Each row is a point on a landscape with many valleys, with its height.
A ball rolls from a point to the lowest of its 2 nearest points, and stops where none of them is lower. Distance is the straight distance between rows; heights are no part of it.
(637): [-10 -11  10 -25   6 -33  19 -11  17  10 -11  29 -29   9 -19 -40  -3  22
   8 -17  30  36  26  11  26  12 -42 -15  14   0 -12 -18 -28  -7 -17   8]  height 651
(789): [-12   7 -21 -32   7 -17  -3 -10  28   7 -16  50 -16  -7   0 -47   4  17
  19  -4  30  12  10 -35 -13  33 -31   4  29  -3 -38 -45 -32 -23   0 -29]  height 431
(855): [ 17  22  22 -11  12  14  -6 -24  10  18 -21  14  29  39 -27 -31   1 -19
 -16 -17  12  25 -13  18  14  -2 -21 -21 -20   3  22  19  -1  21 -20   5]  height 560
(407): [-25  36  17  14  22  32 -33  -2  -5  -6  -5  28  35  -2 -17  -8   6  16
  -9  17 -25  37 -35 -13  -4   7 -36 -15   7  52 -15  16  46 -44  -4 -20]  height 276
(247): [  9   3  15  26  -7   0  16  -3  33  51   4   3  13  30 -42 -22 -16  -2
  24 -25   5  26 -37  21   7   3  16  12 -18 -20   8  27 -44   4 -37  14]  height 512
(240): [  3   0  15   3  25  25 -27 -26   2 -61   9   1  27 -32  44  -7 -12 -10
  -4 -24  -4 -39  12   4 -32 -13  -5 -30   5   4  47   6  39   1  24  -7]  height 573
(1178): [-25 -26  10  12  23 -74  28 -13   0 -18  -3  34 -15 -24  31 -34 -35  30
  14 -16 -17 -22 -26  -1 -34  15   3   0   4   7  16  -2   2 -25  18  10]  height 559
(232): [ 15 -65   1   0  -3  -7  28 -38 -20  15 -34   0 -74 -13   5  30   4  -7
 -24  20  10 -34  28 -22   5  55  -6 -26   1 -10 -12 -39  24  59  -1  10]  height 360
(100): [ -3  29 -28 -48 -28   3 -14  33  18  21  15   6   0 -16 -31  -1  38  24
   2  23  13  37  15 -39  -3   0 -41  15   1  12 -48 -25 -27 -27  -2 -34]  height 610
(1413): [  9 -26 -11  16 -45  17  34   8 -14  28  18 -45 -28  23  14  48  14 -20
  -5  34  12 -15   8  11  14   0  39  29  36 -26  -9  -6  -6  24  -1  -2]  height 305
(173): [  1  38   9  13  26  33 -34 -10  -7 -24  -7  18  54  -1  -2  -7  -1  -1
   2   0  -6  12 -30  -2 -28   8 -19 -19  -2  36   7  17  36 -24   1 -27]  height 342
(516): [-29  -4  -9  18   4 -35   4  12 -11  -4  43 -17   3  -5  28  17 -18  21
   0 -15 -28 -24 -14  -3 -27  -8  50  22  -9  -9  19  16 -10  -2   3  18]  height 461
(1311): [  0  42 -56 -13  23  11 -45  -9  17   3  11  37  -6   5 -16 -29  -9   5
  39  -8  24 -33  -6 -33 -43   6  17  35 -20  -7 -36 -14 -51 -28   9 -30]  height 395
(494): [-11   3 -20  -9  -3   3  11  -6  -8  -5  29 -33 -21  19  16  25   4 -19
   4  11  17 -38  16   9   5   2  35  12  10 -25   2   2  -4  33   6  11]  height 372
(959): [ 18  -6  -4  19 -25   6  16  20   8  56  13 -45  20  39 -21  28  -5  -1
  13   8  17  17 -18  28  26 -17  41  20  19 -22  -2  22 -33   1 -17   4]  height 429
(663): [ -2 -16 -20 -17 -10 -12   5  -5 -20 -14 -12  -8 -59   3  10  21  11 -26
  20  31  44 -52  36 -10  -1  45 -22  -4  21  15 -17 -36   3  64  13 -12]  height 303
(9): [ -8  25 -26 -32 -17  -8  -1  34  -6  11  10 -11   7  16 -25   4   9  14
  15  13   5  27  16   8   3 -15 -15  20  -5   6 -27   4 -34 -11   4 -13]  height 449
(146): [  4  10 -15  40   1 -25  15  15  13  34  27  10  23   4 -24  -1 -23  26
  34 -14 -11  22 -44   8  -6 -12  34  34 -31 -12   2  36 -48  -9 -16  21]  height 115
(1173): [-22 -10  -6 -23  -9 -23 -14   4   9 -29 -16  12 -22 -10  34  14   6  -6
  11  -3  -1 -43  13 -43 -49  35 -22   4  37   5 -25 -59   8   2  18 -24]  height 507
(1193): [  0  31 -39  16  13 -15 -23  18  -8   3  48  -2  10  -5 -11   6 -20  12
  65  -2  18 -26 -27   8 -39 -21  27  33 -17  18   1  31 -49 -19  14 -19]  height 253
(808): [ -5  22 -51 -42 -12 -18  -8  19  31  26  21  31 -16 -22 -35 -12  17  35
   6  18  16  30   4 -43  -5  -3 -38  32   2   6 -48 -26 -47 -43  -5 -41]  height 597
(1218): [ -2 -22 -19  18 -17   8  25 -15  -3  36  20 -39 -42  11   7  39   6 -23
  10  31  33 -36  11  15  14  13  46  17  27 -29 -12   2   0  41   2   4]  height 336
(753): [-12 -16 -26 -10  16 -24  15 -10 -21  -3 -10  -8 -75  -7  12  23   2 -24
  15  20  45 -70  29   3 -18  51  -7 -29   9   1 -22 -21  14  68  14  -3]  height 344
(652): [ 10  23 -32 -17   9   1 -30  15   9   8  13  -4  -8  17 -29 -18 -15 -14
  56  -8  55 -32   7  14 -15  -5   9  24   6   9 -19   8 -43  -9   8 -24]  height 455
(1041): [ -8 -37   6   5 -23   9   3  28 -23 -33  -8 -17  -1 -37  34   2  -9   9
 -45 -15 -88  23  15 -33  15  -9 -22 -25 -12   7  -7  -3  34 -41  13  18]  height 419
(1159): [  0   3  23   4  12  -8   0 -28  15 -16  10   2  13   0   2 -18 -15 -15
  20 -24  23 -22  -5  28  -9   9  24 -12  -8  -9  21  18 -14  21  -9  15]  height 572
(31): [ 14  18  18  -9  11  30 -25  -9   1 -22 -30  25  33  10  -9 -20  14 -14
 -23 -10   8  24   8   4   1  -1 -39 -31   5  30  17   0  42  -1   2 -24]  height 599
(800): [-15  25 -11  18  18 -27  20  21 -15  13  18  19  28  -1 -31   6  -2  52
  -8   9 -34  53 -29  -7   2 -21 -14   9 -29  19  -4  37   2 -38 -14  23]  height 626
(1445): [ -2  44   4 -17  -2  26 -15  32 -16  20   3 -22  15  30 -15  18  22 -13
   0  25 -27  35  -7  23  25 -16  16   6 -23   8 -23  28  35 -13 -13   2]  height 356
(1373): [ 14  39  10   6  12  23   9   3   6  56   7  -7  33  54 -41  -1   7  -9
   7  11 -18  44 -32   7  21 -17  12   8 -37  -2   7  48   0   0 -34  -7]  height 534
(615): [ -3   1   4   9  -7   6  -8  17 -10   2   4  -6  30   6  -2   8   1  15
 -28 -10 -38  39  -4   5   0 -14  26   0 -12  -6   5  19  16 -22  -5  16]  height 128
(614): [ 11 -12   6  14  41 -31  22 -22   1   7 -32   7 -54 -23 -18 -39  -7  -9
  10 -23  50 -34  29  41   0  63  -8 -34  -6 -17  -2 -39   1  28   5  10]  height 358
(79): [-21  -2  -5   4  -8   5 -25  37 -37 -31  36 -33  -1 -28  44  32   0  -2
 -29  -2 -64 -37  -6  -2 -19 -14  21 -12  -2   8   7   9  34 -23  26  18]  height 452
(137): [-16 -16  10  -6  18 -47   2 -25  -5 -26  -6  12 -20 -10  31 -19 -21   2
  22 -18  13 -41  15   8 -36  26  -2 -15  21   5   6 -21   2  -1  15  -5]  height 516
(141): [-17  -2   4  30  10   2 -12  13 -28 -30  14   7  28 -25  16  -4 -17  31
 -35 -11 -67  15 -17  -5 -21 -21  15  -7 -23  23  11  28  35 -49   9  21]  height 185
(554): [-21 -35  16   2  17 -64  33 -20   1 -13 -14  47 -14 -20  18 -50 -30  36
  -1 -15 -12  15 -11  -6  -9   5 -17  -5   3   5  18  -8  -6 -35   8  13]  height 585
(310): [  0 -54   8 -22 -29 -10  27 -19 -20 -11 -19  -7 -62   9  10  21   4  -4
 -15  18  -6 -13  39 -27  15  40 -28  -3   3  -7  -6 -43  14  29  -6  13]  height 323
(300): [ 17 -10   2 -11 -32  22  15   9  -6  21 -14 -20  -2  31 -14  21  23 -22
 -26  16   7  31  20   1  38  -2   8  11  11 -30  -7 -15   0  16 -17  12]  height 271
(118): [ 16 -29  -5  15 -54  20  41  29 -29  41  -1 -57  -8  22  10  60  15  -5
 -21  37   6  13   4  13  25 -23  20  23  42 -18   5   3  -8  -3  -4   0]  height 272
(1304): [ 16  32 -46 -10   8  12 -41   9  12  24  11  18  -6   9 -40  -8 -16  -1
  53  -3  40 -23  -4 -10 -32 -10  13  35  -5   8 -34  -9 -54 -24   4 -37]  height 426
(201): [-22  -6   7  30  23 -64  27 -15  -3 -23  26  25   4 -36  22 -22 -35  27
  33 -18 -25 -22 -49   3 -46   4  21  14 -16  -7  28  24 -16 -18   8  26]  height 523
(1353): [ 21 -14  17  33 -20   5  27  15  24  60   3 -40   7  24 -42   5 -14  -7
  37  -4  31  -7 -22  43  24   1  35  16  20 -16  11  27 -42   7 -29   8]  height 458
(651): [ 21  -5  19  -1  -1  45 -19  -6  -9 -51 -30   4  18  -9  17 -10   5 -10
 -37 -17 -40  19  16   1  16 -13 -36 -43  -6  15   9   4  59 -20   8  -8]  height 562
(116): [  0 -52   7  12 -25  17   9   8 -11 -38 -10 -30 -22 -22  42  18  -9  13
 -45 -19 -74  -8  15 -33   6   2  -7 -11   3 -11   5 -15  30 -15   7   9]  height 394
(89): [ -3  43 -46  12  19  -7 -15  24  -5  11  28  19  28 -14 -32   3 -14  36
  27  25  -1  14 -27 -17 -32 -26  -7  34 -17  24 -34   8 -25 -38  16 -33]  height 530
(517): [ 47 -54  22  18 -41  62  26   2 -19  -4 -29 -39 -26  -7  24  45  21 -26
 -39  27  -6   7  18 -19  37 -13  -6   7  27 -15   3 -24  29  30  -4  11]  height 341
(1053): [  1 -11  -4  -6   0   4  -2 -23 -13  -9 -36   4 -61  -3   8   5  19 -37
   7  25  63 -36  48   4  33  32  -7   0   2  10  -9 -22  -5  87   6   0]  height 353
(655): [-19  -6 -18   4  31 -13  10 -22 -11   0  14 -19 -60 -12  22  16  -4 -27
  17  19  41 -77  23  12 -10  33  23 -27   5 -15   1  -9  21  62  16   7]  height 386
(818): [ 30   4  38  16  10  21 -12 -33  34  21 -19   0  20  21 -12 -19  12 -51
 -14 -18  27  -4 -19  18  30  -4  12  -8 -15 -22  44  13  10  57 -24   8]  height 519
(303): [ -7 -10   9  23  18 -16  28  -4   2   5   0  38  38   1 -14 -12 -11  45
 -22  -8 -32  48 -38 -13  -7 -18  -4  -3 -20   0  25  31  -3 -29 -22  30]  height 634
(874): [-14  -2  -6 -24   8 -26 -12  -4  15 -17  -7  22 -11  -3  23 -16  -8  -6
  26 -12  24 -38  15 -18 -39  42 -10   5  33   4 -24 -39  -6   0  19 -25]  height 483
(960): [-34 -10 -19 -24 -26 -25 -19  34  15 -25  -4  16 -21 -22  26   7  11   8
 -12   4 -31 -22  -7 -59 -52  26 -29  14  19   8 -38 -71   7 -18  15 -17]  height 532
(531): [-14 -54  17   0   5 -46  39 -25   1  16 -31  10 -51  -6   3 -13 -19  15
 -10 -12  -9   2  29  -4  13  44  -3 -21   8 -25 -11 -38  -3  -6  -9  14]  height 227
(19): [  4   1  24  14  12  -4   1 -32  11 -10  -1  16  34   3  -9 -20  -9  -2
   2 -31  -7   9 -36  12 -15  -3   8 -16 -27  -6  37  34 -14   3 -20  19]  height 596
(1319): [-10  16   0  14  21 -36   0  -7   5 -23  23  23  17 -19  14 -27 -28  17
  50 -10  21 -25 -36  10 -51  11   7   8  -1  16  11  13 -33 -13   8  -9]  height 218
(268): [  3  27  -9 -14   2  -4 -11  13 -10  -2   3  -3  29  25 -11   0   2   8
   7  -2   9  19   0  19  -4 -17 -12   1 -11  14  -5  12 -18  -6   0  -9]  height 422
(1197): [ 18 -22  28  26  11  27  -3 -37  24  -8 -18 -19  -4 -11  21  12  12 -42
 -11  -1  32 -28   7  10  33 -12  30  -5  12 -29  33   0  17  48   1  10]  height 468
(287): [  4  11   9  -5  24  -7  -3 -30  30 -11 -31  49  12   2  -7 -57 -10  -3
  30 -19  51  -8  -3   8 -19  30 -30 -15  24  17  -3 -19 -14  -1  -6 -17]  height 361
(1098): [ -3  11 -31 -18 -11 -14  12  33  12  55  19  -2   2  24 -46  14   5  37
   0   9  -7  62  -3   2  33 -28   6  20 -22  -8 -18  25 -41 -24 -30   5]  height 497
(23): [ 22   1  15  -4  -4  44 -36  13 -17 -57 -20  -6   3 -26  38  14  16 -36
 -25   1  -1 -25  33 -14  10   0 -26 -23  10  13   9 -28  50  18  32 -10]  height 528
(969): [  9 -10  23  -3  17  19  -6 -30   1 -35 -33  19  25   0   3 -25  -3   3
 -31 -29 -22  24   6  -1  -4 -18 -30 -35 -11  15  25   8  28 -21  -4  -6]  height 579
(736): [  5  28   3 -36 -16  23 -10  39 -18   6  -3 -17  14  17 -22   6  32 -13
 -13  27  -9  39  15  16  28  -5 -18  -2  -8   8 -26   3  18  -4   0   0]  height 326
(1161): [ -2  38  -6  -6  30  28 -27   2   2 -22  27 -14  21   1  22   5  11 -46
  30  12  54 -48   8  21  -3 -24  28 -11   0  -8  22  23  12  50   9  -9]  height 454
(198): [  8  22  -6   0 -15  28  -2  36 -19  24  10 -42  20  21   1  35  21 -14
 -14  16 -22  27 -12  21  18 -16  54  14  -7 -18 -10  21  18  -8 -14   9]  height 383
(457): [-27  39 -10  -4 -37   7 -24  50 -17   2  21  -8  21 -31  -3  18  11  19
   5  36 -46  17 -12  -3  -2  -2   0  11  -6  47 -50   9  23 -44  26 -15]  height 437
(704): [-20  23 -45 -22   3  -7 -14  12  15   9  11  35   7 -18  -5 -20  11  31
   3  11   3   8 -13 -44 -31   7 -21  27   1   3 -42 -30 -34 -35  12 -33]  height 578
(48): [ 32 -13  38   9  12  23 -11 -45  23 -10 -49  11  14  16 -12 -22   8 -27
 -37 -26  -5  10   4   5  34 -17 -13 -17 -14 -13  43  -1  32  27 -11   3]  height 642
(199): [ 28 -69  27  17 -45  33  49 -14 -15  17 -35 -35 -28   3  10  45  -4  -5
 -23  22   4   6  25  -3  37  -6 -13  12  42 -11  10 -14  16  14   0   4]  height 366
(977): [ 36  -8  18  -4   8  42 -34 -10  -3 -56 -40  15  13 -18  21 -10   9 -19
 -31 -16 -11  -6  31 -12  11  -2 -44 -36  10  19  20 -17  48   5  26 -16]  height 547
(401): [ 11 -15  27  43 -19  -3  29  13  28  55   5 -12  31  10 -33   3 -18  13
  30 -18  10  16 -45  24   5   0  25  18   1 -12  21  37 -44   2 -31   7]  height 488
(722): [-21   8  14  17   0  16 -17  18 -29 -22   2  10  24 -30   6  -3  -4  21
 -22   8 -60  31 -19  -1  -2 -14  -8 -18  -7  49 -13  34  45 -55  15   7]  height 101
(520): [ 37 -17   0  11 -34  57  14  14 -36   0  -8 -34 -21  -2  24  46  32 -43
 -40  37  -4   9  15  -6  36 -13  18  10  13 -18  -4 -19  31  34  -3  16]  height 324
(299): [-30  24  26   9 -10  37 -34  17  -7 -11   0  22  23 -16  -6  -4   3  16
  -6  30 -49  30 -29  -4  17 -10 -23  -9   4  59 -33  22  47 -58   6  -4]  height 194
(196): [ 21 -63  13   1 -23  42  16 -19  -1 -44 -23 -23 -30 -20  42  19  -2   3
 -40 -10 -49 -14  30 -33  29  10 -21 -11   4 -16  11 -26  36  12   9  14]  height 370
(1074): [-15 -13   4  32   6 -37  13 -12   1   1  32   3  16 -14  17  -1 -24  16
  21 -20 -18 -17 -29  10 -28   5  54  17  -3 -19  22  28 -25  -5  -5  24]  height 489
(305): [ 16  25  17   7  20  19 -11 -21  23   2   7  -3  22  13  -8 -17   2 -45
  22 -13  36 -24 -23  32   9  -7  22  -7 -25 -14  32  35  -7  54 -11  13]  height 546
(733): [  1  25 -30  21  13 -22  -1  14  -6  10  37  -3   7   4 -26   1 -27  17
  59  -8   0  -1 -31  17 -20 -22  28  31 -45   3   4  42 -59 -11  -6   9]  height 186
(1117): [ 23  36  16 -22  17  25 -11 -12   9  19 -33  20  29  37 -28 -34  20 -27
 -18   6  18  31  -1  13  22  -4 -48 -24  -6  28  12   6  30  21 -13 -20]  height 582
(894): [ -3   6  -3  -3 -14  29 -30  33 -37 -43  24 -34  -8 -24  44  30  12 -24
 -23   8 -35 -38  13  -5 -15  -2   1 -27   1  12   7  -5  46  -1  30   6]  height 482
(857): [  2 -18  25  20  -1 -10  14 -21  26  14   1  -8   8   5  -8  -9 -17  -1
  12 -25   9  -3 -12  20   6  12  38   4   4 -23  13   9 -18   2 -15  19]  height 594
(596): [-15  61 -49   9  12  18 -38  21  -3  11  22  10  25 -17 -25  17   5  26
  26  27 -12   0 -21 -22 -33  -9  20  34 -21  22 -51   9  -4 -44  18 -40]  height 495
(1263): [ 29  22  29  20   3  22   9 -13  20  54   0  -6  39  37 -26  -4   3 -24
   0 -10  -7  24 -42  11   7  -4  15  -3 -24 -17  33  35  -5  20 -34   1]  height 538
(1345): [ -1  20 -34   9  27 -16 -16  -3  16   3  11  39   0  -8  -8 -37 -22  18
  55  -2  25 -19 -27 -24 -46  15   4  33  -4   6 -25 -13 -49 -32   6 -27]  height 355
(1243): [ 15 -11  -4 -12 -25  19   7   3 -21 -17  -8 -22 -20  17  14  22  27 -32
 -23  21  10   5  28  -2  31   3   5  11   3 -17  -3 -22  10  40  -5  14]  height 299
(1427): [ -9 -12   3 -48 -20 -41  26   6  15  12  -2  18 -39   2 -17 -15  11  27
   1  -3  17  43  35  -7  31  11 -55   0  20   1 -19 -24 -35 -11 -10   0]  height 637
(649): [-32  27 -34   4  -1 -17 -14  42 -28 -10  62 -46   8  -6  29  42  -2  13
   3   7 -40 -42 -19  10 -34 -21  41  23 -12   4   4  21   4 -11  21   7]  height 373
(1008): [ -6   7   5 -22  16  -8   1 -22  31  -3 -24  50   7   1 -12 -49  -3  17
   7 -12  44  21  -1 -12  -9  23 -48  -9  29   4 -18 -30 -25 -17  -3 -19]  height 403
(850): [-13  14   0 -29 -34   4  -6  46 -23  -6   6 -16   6 -10  -6  17  21   2
 -22  21 -33  36  18   0  17   0 -16  -8 -10  20 -21  -8  14 -24   6   3]  height 357
(806): [-10 -68  24 -22  -6 -38  37 -23  -7 -11 -33   6 -60  -9  14  -2  -9  20
 -21 -10 -34   2  34 -32  11  24 -27 -18  13 -18  -3 -44  11 -13  -7  11]  height 275
(157): [  2 -33  24  12  21 -26  23 -38   3   7 -30  -1 -48 -10 -11 -21 -10 -10
   1 -17  23 -21  32  19  15  49   5 -27   6 -24 -10 -31   7  23  -3  16]  height 294
(276): [  5   3   4  -8   3   5  -6 -16  -3 -24 -20  -6 -18  11  12  -4   7 -33
   3   5  52 -31  34  14  29   9  -3  -1  13   1   4 -13   3  59   8   0]  height 396
(582): [  3  -8   0  -9 -12  38 -29  14 -28 -59  11 -26 -21 -31  54  35  13 -30
 -19  13 -15 -62  23 -19 -14  -2 -21 -22  13   9  16 -27  47  29  29  -2]  height 505
(41): [-26  -6 -14   3  18 -12   2 -22  -7 -17  32 -21 -26  -2  33  18  -3 -24
  20   7  20 -68  19   9 -16   9  31  -8  12 -22  18   1  15  39  10   6]  height 407
(1001): [  4  27   7   1  20  10 -23 -13  -7 -19  -1  14  45   8   0 -12  -4  -6
   7 -10  15   4 -16  15 -30  -2 -10 -11  -3  24  14  16   1  -2   3  -7]  height 385
(16): [ 18  35 -14  -4  16   7 -22   4   7  10  22 -10  -1  29 -31 -12 -13 -20
  53 -12  46 -22  -7  31  -4 -16  16  10 -21   2   0  36 -41  19  -7  -3]  height 486
(824): [ -2  -9  -7 -12  22 -45  18   1 -10   8 -22   1 -62  -6 -16 -19  -6   0
  28  -9  39 -38  31  19  -9  59 -14 -28  15  -2 -28 -36  -5  23   6  -8]  height 418
(298): [-29  31 -11   3   2   9 -28  35 -39 -17  50 -35  20 -22  39  30   1  -3
  -5   6 -38 -33  -8  12 -33 -12  31  -5  -8  13   4  18  26 -18  30   2]  height 417
(71): [ 16  27  21  14  29  38 -37 -15   1 -50  -2   8  40 -13  22  -7   4 -17
  -6 -18   1 -17  -5  16 -28 -12  -7 -35  -5  23  41  25  49   4  15 -14]  height 595
(647): [ -6  27 -25  17  19 -32  15  13 -15   1  24  23  34   3 -12 -10 -20  45
  22   3 -14  21 -34   1 -20 -23  -1  23 -24  15  10  21 -30 -25   0  12]  height 598
(455): [ 20  19  24   4  24  28 -28 -28  10 -32 -13   5  34   2   8 -13  11 -33
 -17 -21   6 -17  -4  18  -1 -20   1 -30 -17   1  48  25  38  33   0   4]  height 614
(1248): [  1   0  22  25  21  -3  20 -32   6  13 -10  33  36  13 -24 -23  -8  16
 -15 -16 -26  40 -45  -7  -3  -6 -21 -21 -34   1  42  33  -6 -14 -31  16]  height 616
(573): [ -9  22  11   1  -7  23 -25  28 -27 -17   7 -19  17  -3  17  18  12 -10
 -18   5 -40  11   3  23   8 -16  16 -11 -11  16  -5  19  44 -23  12   8]  height 193
(751): [ 28 -26  13  11 -38  12  34  14  -5  48 -18 -44  -3  37 -15  38   8 -15
 -13  32  26  19   6  19  47 -17  13  15  39 -24  -1  -2 -16  17 -11   6]  height 235
(1276): [ -2  16 -48 -36 -26 -29   2  40  -1  36  31  -8 -14  10 -48  16  -1  27
  16  17   4  28  15   3  25 -38  -7  33 -27   3 -28  13 -48 -29 -12 -12]  height 476
(1135): [  6 -49  34  26 -19  -6  29 -11  14  29 -17 -21  11   7  -8   9 -13   7
  -7 -11   5  12  -1  13  19  -5  30   7  35 -19  20  -2 -13 -13  -6   5]  height 615
(968): [  6  15 -10  16  -9   8   1  21   0  33  18 -36  30  25  -7  25   4   3
   0   0 -11  19 -18  21   3 -19  50  19  -8 -19   3  28 -13  -6 -12  13]  height 404
(817): [-33  14 -42 -24  -8 -34 -13  35  25  -7   9  30 -10 -23  13  -9  12  26
 -12   4 -27 -17 -21 -60 -51  14 -20  31   5  -4 -45 -51 -10 -29  14 -22]  height 555
(1435): [  6  26  -1  -5  18  23 -21  -6  -6 -27   2 -13  -3   3  26   6  20 -42
  -1  12  57 -36  22  19  21 -19  23  -8   6  -6  20   4   8  64  11  -2]  height 428
(936): [-13 -11   0 -11  -7 -34  24  -1  19  26   2  20  -1  18 -18 -17  -4  37
 -17 -12  -6  53   2   0  25 -12  -8   6   1 -11  -6   3 -37 -21 -22  19]  height 635
(1100): [ 20 -75  17   6 -35  19  38 -31 -12   6 -23 -21 -54   1  13  36   1  -3
 -25  18 -11  -9  27 -32  21  27  -8   7  21 -18   2 -37  22  29  -5   6]  height 354
(133): [-18 -20   9 -18  -3 -37  27  -2   6  11  -2  30  -5  -6  -7 -19  10  44
 -37 -11 -13  67   1 -16  20 -19 -33  -8   3  -4   5   5 -15 -37 -20  13]  height 622
(1421): [  4 -22  29 -15  -3  -7  19 -28  32  25 -29  21 -20  20 -27 -27   0   9
 -17 -19  18  47  24   3  46   4 -24 -17  13 -23   0 -17 -11   8 -30  20]  height 668
(1103): [  3  10  17  10  24 -15  -6 -33  15 -28  -7  36  20 -17   6 -47 -16   1
  39 -20  32 -22 -24  14 -36  24 -11 -15   4  11  16   2 -21  -7   4  -8]  height 297
(538): [ -4 -38  15   9 -27 -20  33  13  22  58  -6  -9   5  21 -21  11  -8  26
 -14  -6   4  45   0   5  33  -7  12   9  26 -16   4  -1 -36 -18 -22  12]  height 633
(1043): [ 19 -25  33  -5   3   5   5 -41  29   0 -49  24   1  21 -20 -28  -5 -13
 -27 -24  16  21  19   8  39  -6 -21 -17  -4 -12  18 -18   9  25 -13  18]  height 657
(1259): [ 12  18  -2 -35 -22  24   7  31  -3  33 -12 -22   2  34 -33  15  41 -18
 -24  29  -8  56  13   9  53 -13  -2   8 -10 -16 -20  -2  11  10 -19  12]  height 298
(1339): [  6  47 -46 -16  -3  15 -41  25  -5  10  27  -4  14  -2 -23  15   4  -1
  32   9   8 -18   6 -13 -37 -16  17  32  -7  10 -37   1 -29 -22  17 -46]  height 459
(1076): [-27  18 -22 -14 -33  -4  -2  56 -27  13  23 -22   9  -8  -5  29  16  17
 -15  23 -44  22   8   3   4 -15   7  13 -18  16 -26   4   5 -30  15   5]  height 390
(1254): [  1 -53  25 -24 -11  -5  18 -26  -2 -32 -34   9 -22  -6  23  -8  -7  12
 -30 -25 -28  13  43 -18  17   7 -31 -13  10 -12  14 -26  17  -9  -1  12]  height 313
(989): [ -7  28 -19  18  22 -17 -12   0  -3 -16  22  26  32 -19   9 -14 -16  26
  28  -2  -1 -11 -42 -18 -59   3   4  22   0  17  -9  -1 -25 -23  17 -18]  height 290
(643): [  0  33 -11  -7  24   6 -23  -2   7 -16  27 -14  20   0   5 -10 -11 -25
  56  -3  49 -47   0  20 -23  -5  26  -1  -9  -2  12  26 -23  29   6  -7]  height 484
(926): [-11 -24  19 -19   6 -37  26 -13   5 -12 -14  38  -9  -9   7 -32 -17  34
 -25 -19 -18  37  11  -6   7  -9 -31 -10   8   2  10 -12  -7 -36  -9   5]  height 607
(787): [ 25 -38  19 -12 -15  29   1  -8  -5 -44 -42  -1 -13  -8  19   0  11 -11
 -41 -10 -28  15  43 -15  35  -2 -36 -21  -3  -7  11 -26  31  11   4  10]  height 343
(988): [  0 -45   0  21   9   7  14 -50 -14  16 -17  -7 -64 -15  17  28   6 -22
 -12  21  36 -41  26  -2  20  38  17 -16  10 -15   2 -17  24  61   4   9]  height 397
(847): [ -6 -14  22  -1  15 -11  -8 -36  -1 -53  -1  10   8 -18  35 -16 -16  -1
  -2 -28  -3 -30  10   4 -38   0   0 -15  10   6  34  -4  12 -11  16  -8]  height 548
(805): [ 15  13  20  -4   5   8  12 -23  30  38  -9  16  11  44 -43 -43  -8  -9
   4 -23  17  29 -22  17  22   0 -23  -9 -19  -8  13  21 -30  20 -35  12]  height 539
(1436): [  3 -38  16  34  24  16  13 -54   8  14  -6 -16 -35 -26  14  16   1 -36
   1  16  42 -47  17  12  21  17  36 -14  15 -25  22 -12  24  54  12  11]  height 432
(3): [ 34  -6  27  14  18  40 -19 -29  19 -28 -33  -4  18   0  15  -3  12 -34
 -39 -25  -8  -6   9   7  26 -32   5 -24 -16 -14  41  11  47  32   2   5]  height 629
(238): [-19  34 -36   0   9 -17 -14  29 -15 -11  57 -29  14  -7  14  24 -12  18
  27   1  -9 -30 -14  11 -43 -18  27  28 -12  14  -4  23 -18 -14  24 -16]  height 322
(1215): [-16 -24   7  20  -6 -12  15  27 -14   7  11   5  25 -18   4   2  -8  46
 -42 -10 -59  40  -9 -20  -7 -25  18   8 -13   2   4  14  19 -45  -2  29]  height 190
(17): [  1  24 -42  21  21 -44  17  20  -7  11  34  30  16 -15 -28  -6 -28  46
  45  13   3  11 -43 -13 -24 -31 -18  34 -18  20 -12  11 -45 -38  12  -3]  height 568
(628): [-16  21 -27 -33   3  -8 -21 -16  29 -13 -17  49 -10   1  21 -41  12   1
  10  -7  19 -27  17 -42 -37  45 -18  14  15 -12 -39 -48 -20  -9   6 -20]  height 456
(774): [ 38 -19  40  38  13  31  -4 -33  41   9 -32 -19  17  -5   1   9  15 -59
 -15   1  27 -17 -19  14  35 -30  26 -10   9 -20  53   7  24  55  -6  -3]  height 492
(195): [ -8  13 -13 -54 -35 -24  11  31  15  13   8  -1 -17 -10 -18  -1  32  24
  -9  12   4  49  27 -26  11   3 -62   4  11  17 -31 -29 -26 -20  -1 -17]  height 623
(139): [  9  19  -7   0 -11   0   7  24  15  66   7 -12  24  47 -40  12   4  12
   0   6  -8  57 -18  13  28 -23  18  15 -21 -14  -8  28 -24  -5 -36   4]  height 515
(867): [-15  24  25 -10 -33  33 -31  30 -23 -12  -1  -3  16 -13   2   8  16 -19
  -4  28 -45  24  -3   8  28 -11 -11 -13   0  44 -39  17  48 -45  12   6]  height 254
(1088): [-54  -7 -30   9   5 -43   0  19 -12 -15  50 -33 -16 -10  41  35 -17  15
   4  -5 -37 -55 -21   0 -43 -14  44  17   5 -15  13  12   5  -1   9  13]  height 425

Call two points neighbours if one is among the 2 nearest of the other. Go from one point of each pair to the other, from neighbour to neighbour, staying as low as possible. Name the highest point that can't be avoided.
(751) / (722): (457)
(751) / (1319): (16)
(300) / (310): (199)
(663) / (751): (41)
(615) / (722): (1215)

For each start below, name every point that the ball comes to, in order.
(800): (647) (17) (89) (596) (1339) (1304) (1311) (1345) (989) (1319)
(133): (926) (554) (1178) (201) (1074) (516) (1088) (649) (238) (1193) (733) (146)
(1373): (139) (1098) (1276) (9) (268) (1001) (173) (407) (299) (722)
